Each row is a point on a landscape with many peaks, with its height.
From any point a climber steps to the highest of the 2 points nearest to it. It stops when none of these is higher. Distance is the straight distance between rows; heights are no part of it.
nofa: [ 89 228 134 135 138 119 128  91 109 147 106  91 100 158 184  96 134 159
 140 139 130  89 124 127 126 162  95 192 168 148 169 124 123 139 183 153
 179  74 120 126 160 112 121 110 105 150 103  95]  h=491
sot: [ 60 101 122 144 145  73 172  54  89 165  96 142  97 100 140 156 211  70
 133 147 134 165 130 139 159 131 134 123 159 132 173 147 131 183  46  71
 109 170 127 110  99 115 110 116 117 113 142 121]  h=363
diz: [105 115 149 112 124 136 102 162 147 128 146 123 147 143 100 155 101 161
 143 125 128 117 125 104 148 130  77 156 103 148  90 149 139 128 114 181
 122 154 174 171 135 106 147 165  90 160 156 144]  h=201
Lufam: [127 128 128 166 178 101 116 139 146 105  73 179 160 149 119  68 136 125
 128 121 147  94 129  88 142 127  88 176 157 112 130 125  86 121 213 123
 164  85  69 136 149  97 104  85 127 147 192 136]  h=609
guval: [189 136 128  80  99 209  88 151 153 116 159 140 118 165 116 102 107 178
 126 129 130 153 101  80 100 107 103 150 133 124  85 130 117 149 131 134
 149 171 173 150 164 122 148 161 152 113 116  97]  h=343
toreg: [124 152 174 124 103 101 100 145 146 152 152 166 149 143 101 184 133  81
 133 126 121 128 154  83 145 157 114 147 128 148 116 160 107 145 124 156
  73 126 181 144 134 106 203 104 109 183 120 147]  h=379
gege: [139 132  91 153  98 166 155 128 121 134 137  69 121  73 168 106 101 139
 119 151 124 155 138 164  73 124 199  83 132 126 144 139 127 121  97  88
 113 125 113  93 112 202 114 158 150 131  63 116]  h=313
gilon: [193 144 123  69  89 206 118 168 134 140 163  95  93 157 140  88  97 187
 104 122 143 149 121 143  85  99 139 122 120  95 126  94 176  81 160 152
 178 148 140 118 157 127 145 169 136  94 102  68]  h=108
peme: [167 120 137 102 113 144 106 182 164 140 146 173 168 128  97 156 111 101
 110 118 139 121 147 100 154 127 115 126 112 112  80 138 127 119 137 134
  75 133 171 134 121 124 175 107 116 159 135 143]  h=678
vukov: [ 47 138 109 192 161  22 149 123 103 114 101 148 120 116 122 155 160  81
 134 136 116 103 121 164 167 163 124 102 112 167 130 138 106 107 105 174
  92 118 120 158  94 126 120 130 116 140 173 191]  h=505
retif: [148  45 133 139 169 106 120 158 142 115 108 186 170 133  94 141 133 104
 130 148 139 152  98 127 144 119 141  93 104 103 107 177 101  90 152 124
 119 130 108 149 126  69 105  93 150 136 191 192]  h=586
pira: [127 147 130 163 151  45 113 181 159 118  99 163 152 123 105 141 121  67
 126 115 145  57 159 123 145 162 106 109 112 159 113 121 124  81 175 142
  91  84 113 134 105 131 157 102 112 171 160 163]  h=405
Nivu: [159 197 107 169 119 137 135 147 168 125 130 116 149  85 146 109 109 120
 157 112  99 108 135  94 100 131 121 114 174 128 111 133  73 113 156 120
  98  50 117  88 122 159 173 121 124 151  82 139]  h=573
fuz: [149 105 121 148  89 184 141 170 157 121 147  86 132  90 134 165  94 140
 132 132 115 144 145 129  90 116 153  99 113 134  80 172 123 148  74 117
  74 184 157 135 108 183 166 191 134 157  72 131]  h=400
dil: [ 85 120 107 170 134 137 152 134 114  94 132  61 132  97 145 154  81 179
 161 117 115  91 100 161 121 122  91 116  94 150  82 142 119 108  84 136
 121 136 122 155 102 172  95 203 129 116 110 163]  h=356
Lino: [119 222 165  93 113 118 124  75 113 165 135 132  85 178 159 116 152 128
 134 109 131 155 166 127 106 165 118 163 197 143 186 101 150 160 142 136
 165 109 137 105 175  64 168  98 132 129  80  58]  h=572
Bik: [165  42 133  60 108 211 103 170 147 118 173 171 138 168  63 139 137 138
 130 169 143 185 112 114 114 107 139 139 112 113 101 153 157 137  84 145
 138 217 178 172 156 102 129 140 145  93 142 158]  h=437
tam: [160 170 170 117 105 153 104 107 159 130 151 171 136 154 134 137 129 118
 128 112 101 172 152  78 111 147 114 145 186 128 127 148 106 194 113 114
  89 148 188 119 140 114 194 116 135 153  81 111]  h=260
ruzal: [177  93 112 110 138 139 101 192 166 105 122 124 143 120  98 118  76 143
 104 122 147 107 120 123 121 112 119 108  77  89  97 111 139  52 190 143
 142  98 111 135 140 129 133 112 148 137 167 130]  h=65
taz: [125 152 108 173 146 122 122 136 139 111 109  94 152 116 135 109  84 179
 130 119 137  88 100 118 116 122  95 135 111 131  95 150  91  90 160 116
 145  97 109 154 136 154  95 147 124 142 144 151]  h=278
puvag: [116  97 113 171 150 123 126 170 137  97 102  82 145 111 108 137  69 179
 128 129 137 103 110 139 116 124 105 123  76 135  78 143 119  65 149 136
 151 126  99 168 125 131  98 171 129 133 165 153]  h=245
zuvib: [133 194 105 164 119 108 138 129 143 120 124 117 144 104 153 114 124  93
 151 115 120  99 155 128 114 156 140 110 160 158 154 117 101 112 137 140
  89  69 117  90 107 168 161 107 120 168  84 132]  h=513
pipom: [169 127 132 126 104 161 119 149 160 136 151 161 165 121 106 136 111 106
 126 118 130 148 142  97 132 122 130 120 141 111  96 132 104 139 130 112
  85 124 151 116 127 148 175 113 131 152 114 137]  h=612
guvut: [127 137 101 135 153 139 140  81 127 120  93 129 111 112 161  81 143 160
 140 150 113 115  73  88 128  96 122 139 154  90 155 138  82 157 157  53
 183  76  72  99 147 124  79 104 154  83 136 114]  h=660
laso: [169  66 122  78 116 173 111 159 116 130 149 142 145 151  95 135 117 148
  98 132 159 152 121 138 136 101 143 117  87  97 123  95 172  79 152 144
 139 155 131 153 152 106 124 109 141 114 158 131]  h=62
bozek: [ 37 128 118 172 156  30 157  87  98 137 100 139  99 130 134 153 180  80
 126 126 108 119 105 171 178 148 134 123 129 164 162 124 116 134  89 158
 114 127 125 142  91 125  99 119 117 110 174 148]  h=454
vuga: [163 110 115 134 137 121 118 153 166 104 124 158 163 118 116  79 145 103
 128 118 124 115 112  89 123 124 117 110 145  92 115 103  95 110 191 120
 145  47  73 104 146 128 114  76 146 110 150 122]  h=617
zop: [135 149 166 105 133  94  84 186 159 142 123 157 150 155  94 160 112 102
 116 106 148  98 144  89 146 146  74 160  97 139 104 131 121 105 173 180
  97 114 174 154 135  95 198  93  98 189 158 149]  h=350
vaded: [119  58 136  94 135 163 144 100  96 127 158 141 130 151 100 141 147 176
 146 139 136 182 125 131 119  94 118 139 126 109 127 149 163 172  75 115
 153 195 142 147 153  99  90 150 142  80 140 136]  h=261
gom: [136 180 114 120 127 144 135  96 110 148 122 117 120 141 155  76 131 169
 124 121 138 116 110 120 125 109 111 147 161 113 141 112 126 125 173 120
 160  74 104 102 157 131 104 123 113 116 122 100]  h=374
kat: [168  73 104 161 147 142 127 133 150  89 122 145 165  95 121 117 110 102
 131 133 109 132  84 101 111 102 150  78 130  94 109 131  91 109 142  93
 139  85  81 120 127 134 116  70 164 129 144 157]  h=574
gotem: [151 118 111 120 149 163 133  72 117 122 115 150 117 126 134  99 157 138
 135 139 125 142  92  94 122 100 125 121 157  86 160 114 105 156 142  60
 169 105  84 106 158 115  83 102 162  90 142  95]  h=549
Lag: [ 87 211 163 117 128 109 117  86  91 168 122  99  98 182 165 125 144 149
 150 124 112  99 146 125 125 182  92 204 169 168 173 128 112 167 179 161
 171 104 119 139 191  93 141 111 124 155  96  71]  h=563
kiv: [190 103 122  81 100 218  86 193 159 100 169 129 111 152 109 115  95 163
 122 137 124 145 104  85 101 104 128 131  98 119  71 133 138 129 114 145
 132 187 173 161 150 137 164 169 143 122 116 114]  h=388
gupi: [137 118 125 143 160 115 119 125 156 102  94 186 165 131 119  80 150 100
 137 111 135 110 124  66 138 121  91 133 159 111 122 121  82 138 194 110
 139  66  70 121 140 107 110  74 138 126 165 129]  h=695
sibek: [186 104 115  77 118 175 102 180 145 129 141 115 133 138 112 112  96 159
  94 116 154 126 117 127 126 107 119 120  85  90 107  91 150  66 177 155
 148 117 130 137 146 127 144 127 134 124 147 112]  h=78
fidid: [ 80 149 124 176 117 111 160  75  96 125 137  94 138  94 154 153 138 126
 146 129  92 127 141 164 116 146 125 112 140 142 133 151 119 171  69 106
  87 150 148 127 104 163 134 151 133 149  90 150]  h=571
panaz: [ 65 127 140 141 147  68 162  42  90 154 114 148 118 118 139 174 212  78
 156 155 110 148 138 120 142 138 116 145 163 131 172 155 111 206  53  81
 106 152 130 111 115  97 139 109 127 134 124 126]  h=322
Kimet: [ 83 124 147 155 151  96 141  61 102 139 121 145 143 128 130 166 169 128
 161 134 110 133 124 114 137 124  95 142 150 137 142 160 106 181  90  96
 107 131 127 137 121 110 132 108 118 132 129 151]  h=277
fov: [129 191 127 157 115  89 143 134 139 119 116 143 139 116 161 111 147  50
 152 119 112  86 180 114 121 181 152 120 180 175 181  92  94 132 142 157
  99  57 106  78 123 146 173  78 126 159  86 124]  h=468
Sis: [ 71 148 154 105 148  95 144  44  63 149 131  91  87 141 151 117 161 166
 129 132 124 132 118 175 166 118 120 157 137 139 167  99 173 166  89 107
 167 163 122 123 109 111  67 156 116  75 147  93]  h=301
zeda: [171 170 168  77  88 142  68 187 164 129 162 151 122 158 118 140 106 114
 126 104 126 125 138  76 129 154  98 157 111 137  91 132 127 145 131 172
  96 152 212 129 140  97 228 137 103 184 111 100]  h=212
vipam: [151 111 143 101 122 160 130  91 115 138 155 167 144 155 108 135 158 142
 130 127 141 172 137 114 132 118 118 132 153 102 136 131 135 159 124 101
 120 158 143 131 147  99 133 110 133 108 134 118]  h=187
zep: [169  55 120  92 111 181 115 210 154 135 137 146 155 105  97 167  98  81
  91 149 134 134 146 127 128 106 174  92  78  75  83 142 147  88 115 134
  93 160 149 157 117 146 149 108 158 143 122 145]  h=666
ruz: [ 69 138 122 144 150 113 136  73  71 127 118  67 114 123 153 110 119 187
 140 136 117 104  94 182 162 120 102 155 110 153 129 116 139 149  99 127
 167 131 112 133 108 140  53 168 122  90 129 133]  h=285
kiziv: [130 103 110 128 111  78 131 157 155 123 109 145 133 118 135 111 153  69
  85 111 163  99 141 173 167 127 214  83 109 145 149  56 148  87 159 136
 127 102  85  81  89 167  98 105 113 107 159 107]  h=30
fim: [132 157 168 103 110  88  89 178 147 154 150 157 136 147  96 189 129  69
 116 109 131 100 154 107 145 164 112 151 100 149 115 138 116 122 154 186
  71 119 180 143 141  99 217  99 107 194 123 140]  h=357
gev: [188 101 112  99 105 167 134 210 172 126 116  99 107  89 115 155  71 111
  96 104 135 106 137 159 104 114 162  99  53  97  94 113 158  54 156 140
  93 118 130 121 103 172 150 140 137 138 100 115]  h=517
gelu: [ 53 138 133 131 134 133 130 108 102 115 142  74 126 119 127 150  89 169
 170 121 105  87 107 154 145 127  42 157 122 166 104 148 155 143  91 186
 158 157 146 159 119 128 101 202 127 135 136 146]  h=283
kedov: [181 157 129 101  98 192 117 127 147 135 160 133 120 152 137  99 112 178
 121 122 119 169 125 103  94 108 119 142 162 107 104 124 124 157 131 113
 146 151 161 114 160 129 143 147 150 108  91  97]  h=297
Vam: [117 115 148 144 101 142 148 121 133 139 152 131 155 113 117 170 132 135
 144 143 119 163 148 123 112 126 127 129 143 135 100 181 123 183  63 114
  85 176 167 138 121 145 155 153 119 147  94 150]  h=470
Gan: [103 185 137 142 124  57 141 118 107 143 123 144  88 153 168 117 168  59
 142 110 129  70 154 142 140 198 177 129 146 202 208  73 110 135 159 177
 121  92 113 104 115 141 132  81 122 142 133 102]  h=376
Gabel: [ 97 115 142 149 157  92 146  91 109 141 105 180 145 127 115 152 179  92
 141 132 130 143 120 102 163 124 117 118 143 132 146 153 108 153 105  94
 102 128 112 134 118  92 118  90 110 137 168 156]  h=244
tuzak: [154  41 115 100 116 172 136 206 143 125 123 118 133  97 101 179  94  98
  90 150 144 135 144 137 107  94 189  80  50  89  93 146 171  69 115 141
  96 170 139 155 101 160 138 145 139 137 108 146]  h=607
Dabaf: [130  89 113 136 109 148 152  88  93 139 131  81  85  96 162 103 130 138
 103 154 129 165 124 181  93 104 217  91 124 113 171 106 160 143  89  76
 159 157 100 103 103 172  80 137 142  82 109  96]  h=128
lavap: [151 144 135 128 102 148 139 127 134 142 152 119 147 113 134 145 119 133
 120 127 124 148 162 135 115 129 148 116 141 127 122 147 137 144 104 122
  84 160 156 119 123 152 174 147 122 154  90 127]  h=535
Zez: [103 103 108 177 164  78 139 116 124 113  79 135 141 125 124 110 129 133
 128 122 131 112  86 132 153 126 140 109 120 141 119 142 102 102 147  89
 142 112  77 131 123 127  79 104 127 118 182 154]  h=560
funug: [170  32 136  70 137 188 105 172 142 141 156 196 158 157  63 154 154 116
 121 170 145 190 114 117 143 108 139 125 101 108 112 163 125 114  94 149
 113 176 172 170 148  81 118 111 143 115 159 172]  h=488
dalap: [175  94 110 110 126 114 111 189 153 123 118 154 161 105  98 122 104  99
  96 116 144 108 144 134 136 123 142  89  90  98 104  99 152  67 178 136
 116  95  96 118 125 135 139  99 141 127 150 132]  h=54
zano: [ 94 133 153 120 120 112 156  70  93 139 153 116 128 122 126 155 151 148
 141 135 114 157 156 154 128 132 104 147 143 133 143 132 161 180  69 126
 125 171 151 127 127 122 124 153 123 124 105 122]  h=575
bemer: [178 119 131  68  98 177 135 139 110 149 171 122 100 161 126 109 114 173
  93 122 146 168 147 159 110 116 149 121 125 110 142  95 191 107 133 134
 152 183 143 126 154 136 136 164 127 102  99  80]  h=129
zezo: [126 189 125 120 122 133 137  94 126 134 108 137 108 147 163  52 153 133
 134 126 136 108 128  94 116 127 113 156 190 111 155  99 123 141 190 126
 171  47  93  90 144 104 112 104 111 101 124  93]  h=429
megaz: [ 89 127  91 156 132  62 135 144 127 136 117 121 118 113 140 132 148  84
 105 110 157 101 132 206 168 143 204  86  91 163 163  76 149  91 145 154
 115 130 112 116  65 173  89 131  84 100 164 117]  h=18
nop: [111 207 134 129 148 106 155  34  98 148 120  97  85 127 174 115 158 158
 146 136 110 128 138 153 124 147 128 159 175 132 182 134 131 196  84  58
 168 130 127  85 114 125 106 133 141  86  77  99]  h=384
Noda: [157 108 143  85 110 162  96 182 162 116 153 158 137 162  91 141 108 148
 141 128 135 139 117  79 148 133  89 158  93 144  73 164 135 149 105 164
 114 165 205 164 139 106 163 154  96 148 157 140]  h=179
tek: [134  45 120 146 157 158 116 139  97  88 117  65 116 123 141 123  76 193
 120 147 118 126  76 134 100  82 150 110  90 109 126 134 160  62 107 131
 181 158  99 164 119 144  65 159 144  97 141 164]  h=195
zuvor: [ 83 127 129 154 120 125 166  74  86 142 142  85 126 104 140 150 142 143
 132 140 114 149 146 179 120 136 130 120 140 137 137 138 153 171  57 103
 111 175 137 114 107 159 112 172 126 119  91 136]  h=656
fudu: [191 111 123  89 107 199 108 214 177 104 143 104 104 116 122 148  70 146
 128 114 125 119 116  97 107 105 140 125  59 124  57 138 131 113 119 143
 103 166 158 146 112 148 174 179 134 141 115 122]  h=435
Tili: [149 158 142 129 127  79  88 187 162 129 113 148 139 133 107 137 113  82
 115 100 150  62 164  98 128 159  83 148 121 145 112 113 126  90 196 170
 106  72 137 128 125 112 194  88 114 181 147 139]  h=375
Sisi: [ 62 113 142 109 135 120 110 152 134 124 139 116 144 131  93 172 107 147
 154 138 123 117 127 121 158 131  61 160 106 167 102 156 161 127 113 220
 141 144 174 173 125  84 130 183 101 161 175 151]  h=221
buve: [116  97 122 139 123 145 138  97  78 123 135  59  82 107 162 103 106 175
 116 149 121 148  91 184 103  84 192 105  93 122 151  98 160 108  86 101
 171 146  98 126 110 186  60 162 137  81 104 124]  h=151
vidam: [ 69 132 112 142 146 131 143 103 101 109 132  54 120 109 151 128  86 197
 158 114 118  91  96 174 138 115  71 144 106 161 106 138 138 129  98 156
 162 139 126 153 111 160  69 201 123 104 112 150]  h=317
Lofek: [ 99 189 146  99 148 108 156  30  83 147 128  81  81 144 169 102 153 177
 132 140 120 130 132 163 137 133 113 173 160 134 178 118 154 187  92  65
 198 144 128 101 118 106  72 143 134  64 101  83]  h=342
debuk: [ 40 141 146 109 126 110 122 115 113 130 148 100 133 135 116 181 108 141
 172 140 108 107 117 134 152 147  43 171 122 179 109 150 150 161 109 215
 148 151 162 170 146  92 126 179 126 160 156 136]  h=247
Nup: [ 33 111 126 143 140  60 174  65  92 161 108 132  90 109 137 154 208  67
 123 147 118 153 131 175 178 132 141 122 144 148 178 125 131 167  46 129
 107 160 133 111  92 120 105 122 114 109 159 129]  h=402
Zogil: [129 105 110 155 102 180 159 150 129 133 129  52 133  70 157 140  99 138
 124 140 114 147 145 166  71 126 179  80 119 138 116 164 126 123  80 101
  90 163 138 116 107 203 141 185 135 141  56 126]  h=351
fud: [135  63 132  96 112 178 154 108 119 120 164 133 114 146  97 157 143 161
 126 150 122 205 138 124  82  99 140 122 142 100 119 152 167 201  62 104
 146 227 153 152 147 131 113 159 156  75  96 140]  h=315
tula: [ 62 136 111 211 171   4 130 141 124 103  83 152 115 138 121 127 148  72
 135 122 124  67 124 172 169 169 129 105 116 177 137 134 108  82 139 164
 117 115 125 164  92 140 111 127 116 129 199 175]  h=552
Sep: [ 61 129 123 139 159  89 150  67  84 137 110 101 101 127 137 117 151 158
 125 121 120 121  93 175 169 121 136 144 121 148 152 107 137 141 103 108
 150 138 106 131 100 125  63 136 114  85 169 126]  h=268
baro: [131 171  97 159 128 130 137 119 132 128 112 100 130 110 160  84 100 159
 137 135 123 108  96 119 106 114 131 130 144 124 122 129  99 107 159 103
 152  59  87 104 132 158  92 129 126 117 125 139]  h=323
beder: [104 138 102 151 179 109 147  91 138 119  60 139 111 125 162  71 149 154
 126 141 133  91  81  89 143 112 116 172 161 107 166 132  88 146 181  67
 206  77  56 107 140 119  61 107 137 100 163 113]  h=545
git: [103  66 133 118 146 114 157  95  96 154 129 176 139 131  96 155 184 117
 134 143 134 179 131 125 156 103 130 120 127 110 132 163 131 146  78 108
 109 159 127 134 123  80 110 119 116 127 154 156]  h=211
Barof: [168  89 104 101 127 158 127 100 125 114 129 159 131 126 116  90 164 103
 118 131 130 153 114 111 131 109 153 102 146  85 153  89 133 110 160  99
 159 104  80  99 149 111  97  80 150  79 157  95]  h=478
gibel: [167 125 112 163 128 153 128 142 171 109 132 142 161  97 124  95 109 121
 145 132 100 129  99  77 101 102 121 107 155  92 101 134  70 118 167  95
 133  49  90 102 143 153 128  98 158 121 114 136]  h=576
Bok: [101 183 149 139 134  97 148  40  98 139 131 102  97 115 159 149 164 123
 143 131 110 152 168 154 111 164 136 144 180 139 184 131 136 209  66  89
 124 155 144 102 123 127 135 124 139 132  71 106]  h=439
refed: [123 113 120 166 121 154 136 122 128 115 140  80 137 109 136 148  89 182
 156 119 104 113 105 122 108 111 113 119 118 131  91 163 110 135  83 103
 123 139 123 139 122 171 112 172 127 132 103 161]  h=404
zal: [123 156 101 159 110 148 158  96 106 136 130  76 115  97 160 111 110 152
 138 130 117 140 132 165  93 128 161 105 133 130 145 125 117 139  87  77
 122 125 114 101 114 184 109 156 132 120  73 134]  h=281
refi: [143  77 110 102 109 150 140 194 126 131 117 115 126  86 106 176  94 111
  93 129 147 122 153 178 118 127 172  93  42 108 103 124 170  58 134 144
  92 146 126 133  96 165 140 150 116 135 113 123]  h=557
Zaf: [145 166 142 116 103  85 121 152 129 137 119 155 134 129 141 119 159  37
 126  98 134  82 193 129 140 176 160 120 154 175 178  73 142 114 158 173
 101  79 117  78 119 135 170  75 111 154  95 108]  h=432
gepob: [ 88 144 110 192 161  46 129 122 135 110  79 139 130 131 125 105 139 110
 120 118 139  74 107 144 161 144 141 119 127 168 127 121 107 101 154 117
 136 101  88 138 104 144  91 112 118 120 190 150]  h=625
tupu: [191 136 146  67 111 169  65 199 170 116 149 164 130 170 107 121 103 128
 111 110 150 116 119  87 147 135  77 165  97 125  67 119 127 132 145 174
 103 152 207 142 153  96 191 129 107 162 146 112]  h=194
biza: [122 163 132 121 114  78 136 119 113 140 115 145 110 139 149 116 166  62
 115 100 148  93 162 140 156 165 170 119 142 182 191  70 139 118 157 164
 120  89 105  93 109 139 141  94  98 135 137 106]  h=406
Zere: [ 66 173 143 157 131  84 157  65  80 136 143  95 115 122 162 151 164  98
 154 133 105 139 149 169 130 182 137 131 151 155 174 134 126 185  82 134
  92 147 146 120 120 140 139 128 127 147  90 126]  h=493
zem: [171  92 115 113 121 121 145 131 154 106 133 174 140 117 131  87 191  62
 130 125 122 133 126  93 147 116 161  99 158  94 150  73 114 121 152 108
 148  84  68  78 140 134 105  71 151  79 140  91]  h=538
pezez: [199 125 114  78  98 203  98 187 155 123 149  83 103 126 133  96  93 171
  99 122 136 128 104 120  95  92 130 126  89  84 106  93 149  66 173 163
 156 122 133 131 152 136 150 147 143 114 121  90]  h=91
bugaz: [128 209 139 105 114 128 135  74 113 148 123 136  92 158 169  79 152 126
 133 116 134 144 155 129 117 140 124 151 209 133 187  95 152 147 148 115
 159  78 118  81 152  94 140  98 119 112  85  77]  h=508
roz: [107  58 124 141 148 146 121 161 105  89 111  66 123 125 122 132  71 193
 127 134 136 120  94 148 118  97 131 124  66 121 105 137 165  64 129 157
 171 154 103 167 132 122  71 186 126 104 167 152]  h=217
Duzul: [ 93 169 111 155 163  98 135  82 118 129  72 133 112 131 164  70 151 147
 119 127 135  84 103 109 151 127 106 179 154 136 159 119 100 144 175  99
 183  75  83 126 129 125  74 105 115 122 160 115]  h=469
loz: [163  69 132  88 100 196 117 150 148 119 180 160 121 152  84 142 132 138
 122 160 126 207 124 105  92 113 145 128 141 115  99 158 154 182  67 122
 133 235 178 160 147 137 139 159 153  97 103 142]  h=377
logu: [117 215 177 111 103 119 103 114 127 166 139 129  95 188 154 117 136 126
 149 106 117 130 153 107 117 170 101 176 189 162 171 116 128 155 172 167
 153  96 139 124 184  84 188 106 122 162  87  74]  h=644
fas: [ 53 130 122 168 157  22 141 147 107 112 110 151 130 117 102 181 147  63
 127 135 121 101 152 160 163 163 114 105  91 164 123 137 115  94 114 202
  82 108 141 167 106 114 150 140 114 164 164 178]  h=467
gigur: [160 115  99 118 111 101 132 179 158 119 112 138 142  99 121 125 113  78
  91 118 151  98 151 161 139 136 170  83  88 123 127  81 156  63 170 134
 105  87  92  94  93 164 123 117 118 132 126 113]  h=43
tez: [143 170 155 114 125 123 123  61 124 145 133 176 114 145 133 142 169  85
 140 117 128 168 186  98 109 145 121 140 210 115 177 119 119 201 123  88
 114 125 134  87 141  88 167  93 140 126  91  84]  h=335
viras: [158  46 136 105 156 143 108 171 140 126 130 192 174 150  71 146 138 121
 132 154 148 163 105 112 144 116 139 117 102 100  99 163 108 100 142 140
 115 141 145 155 140  64 115  98 145 127 188 189]  h=540
kupe: [172  76 128  97 126 161 111 214 168 137 139 180 159 124  87 169 104  95
 110 135 139 135 136 113 148 118 133 114  84 100  67 152 116 105 127 130
  82 140 169 147 129 122 165 107 137 146 141 168]  h=743
vog: [103  98 129 150 169  92 129 124 113 115  81 146 160 143 111 111 138 159
 124 124 147 124 105 125 152 123 111 140 117 123 118 142 114 107 167 116
 153 128  86 148 138  83  85 112 119 129 197 156]  h=502
kifa: [128 188 159 128 124 119 130  56 115 148 141 127 113 144 147 137 150 141
 149 124 113 145 157 118 119 147 109 153 184 137 166 138 132 184 112 100
 130 124 141 119 142 112 145 115 134 139  88  98]  h=387
ret: [115  77 126 134 143 151 124 108  85 104 121  47  92 116 155  98  85 203
 123 151 116 124  69 148 105  73 148 119  98 113 139 118 161  94  99 106
 203 142  95 147 119 168  47 166 145  81 114 139]  h=172
Leki: [155 140 119 165 110 178 138 144 152 121 151  89 129 107 144 144  76 161
 151 117 107 129 120 121  95 110 133 114 128 136  88 163 107 130 101 102
 104 148 131 121 113 184 153 177 130 149  76 134]  h=456
revu: [165  53 116 159 163 125 109 156 152  92 108 171 170 112 107 115 117  97
 127 147 131 131  85 107 132 115 145  79 120  91 114 142 104  93 169 110
 145 113  89 139 131  88 105  67 171 131 186 176]  h=645
solem: [114 133 168 133 104 119 122 114 137 143 157 164 158 132 109 178 143 101
 140 144 112 157 157 103 137 134 116 144 144 141 120 175 109 176  86 134
  79 155 187 139 132 116 178 127 109 172 113 154]  h=416
Sures: [ 93 135 137 158 142  24 124 165 123 135 111 172 131 121 100 179 157  40
 122 130 134  83 169 130 153 180 120 109  93 162 133 139 116  97 148 184
  82  98 130 149 106 120 165  97 110 175 152 178]  h=436
rofe: [178 109 126 109 107 198 137 197 173 116 129  82  97 101 128 164  75 140
 115 109 119 110 133 137 101 104 151 103  63 114  80 143 146  82 127 130
  91 157 132 144  99 173 165 184 131 149  88 120]  h=474
migu: [146  91 129 105 150 157  99 165 136 115 103 147 173 163  98 104 113 163
 117 126 159 136 111  99 140 115  95 164  98  92 109 119 120  94 191 148
 162 142 117 159 158  89 106 111 124 144 192 142]  h=421
dusem: [182 186 160 106  96 152  78 156 181 125 162 158 131 152 130 120 114 107
 119 107 106 153 145  82 125 138 112 148 158 136  99 126 114 162 123 139
  86 135 194 114 140 100 225 118 127 170  89 101]  h=232
sufo: [135 175 165 132 105 137 126  90 144 142 142 154 144 126 136 141 145  93
 123 119 114 183 197 107 104 150 134 133 200 131 148 141 110 206 105 103
  89 151 179 106 145 112 193 102 138 155  69 106]  h=291
rap: [ 77 143  95 148 143  82 134 137  98 127 124 103 106 122 139 130 129 125
 107 113 150 103 119 207 157 138 160 103  73 161 154  85 146  92 135 166
 118 129 114 134  73 155  95 163  88  99 162 121]  h=7
nutu: [155  72 139  86 122 182 132 100 107 130 156 163 132 166  93 139 156 150
 126 144 150 190 128 134 116 104 132 129 137  96 139 129 154 157 103  97
 142 191 140 145 161  86 110 121 156  90 149 117]  h=222
Rira: [173 140 137  80 102 164 124 115 109 154 167 151 127 148 117 112 138 132
 100 113 145 176 166 142 126 120 136 124 154 108 143 100 169 130 143 129
 127 157 150 112 151 115 153 128 122 114 106  83]  h=153
Kos: [134 141 121 123 118 135 148  70  95 149 137 108  95 121 150  98 137 156
 120 127 133 159 129 160 116 120 175 113 147 118 170  99 153 148 112  74
 148 131  99  90 126 151  81 133 120  91 114  94]  h=104
Reril: [135  97 122 141 162 107 109 158 133 111  88 148 167 145 104  98 115 146
 110 122 161 111 121 125 148 134 115 135 101 113 111 126 124  73 192 138
 149 113  96 148 145  90 103 100 123 146 201 145]  h=460
rilug: [172 163 112 148 107 170 122 160 179 127 145 122 148 106 134  88 107 135
 147 119 100 129 119  79  98 113 123 120 161  93  97 125  78 112 171 118
 118  53 117  89 133 149 159 115 139 116  97 119]  h=649
tugi: [ 90 189 129 155 164  98 131  86 100 129 100  93 120 145 172 101 142 165
 129 125 126  84 111 132 142 148  94 186 137 151 155 126 113 136 168 137
 167  86 105 144 139 121  85 118 110 139 142 116]  h=431
mavi: [118 179  85 179 123 145 150 105 121 126 125  74 115  94 170 114  93 160
 149 134 114 106 101 152  98 122 146 110 137 131 133 136  89 115 111  94
 127  77  99 101 111 190  99 152 134 122  71 146]  h=276

Two climbers start at each pair of points below. Name the first point that both come to, or write -.
kiziv and pira: -
kedov and bemer: -
Gan and megaz: -
buve and Sep: -
mavi and Kos: -

For each start below, name the point where the climber stops.
Noda: Leki
Tili: gepob
fim: kupe
Gabel: gepob
Dabaf: logu
gilon: revu
sufo: zuvor
rap: zuvor
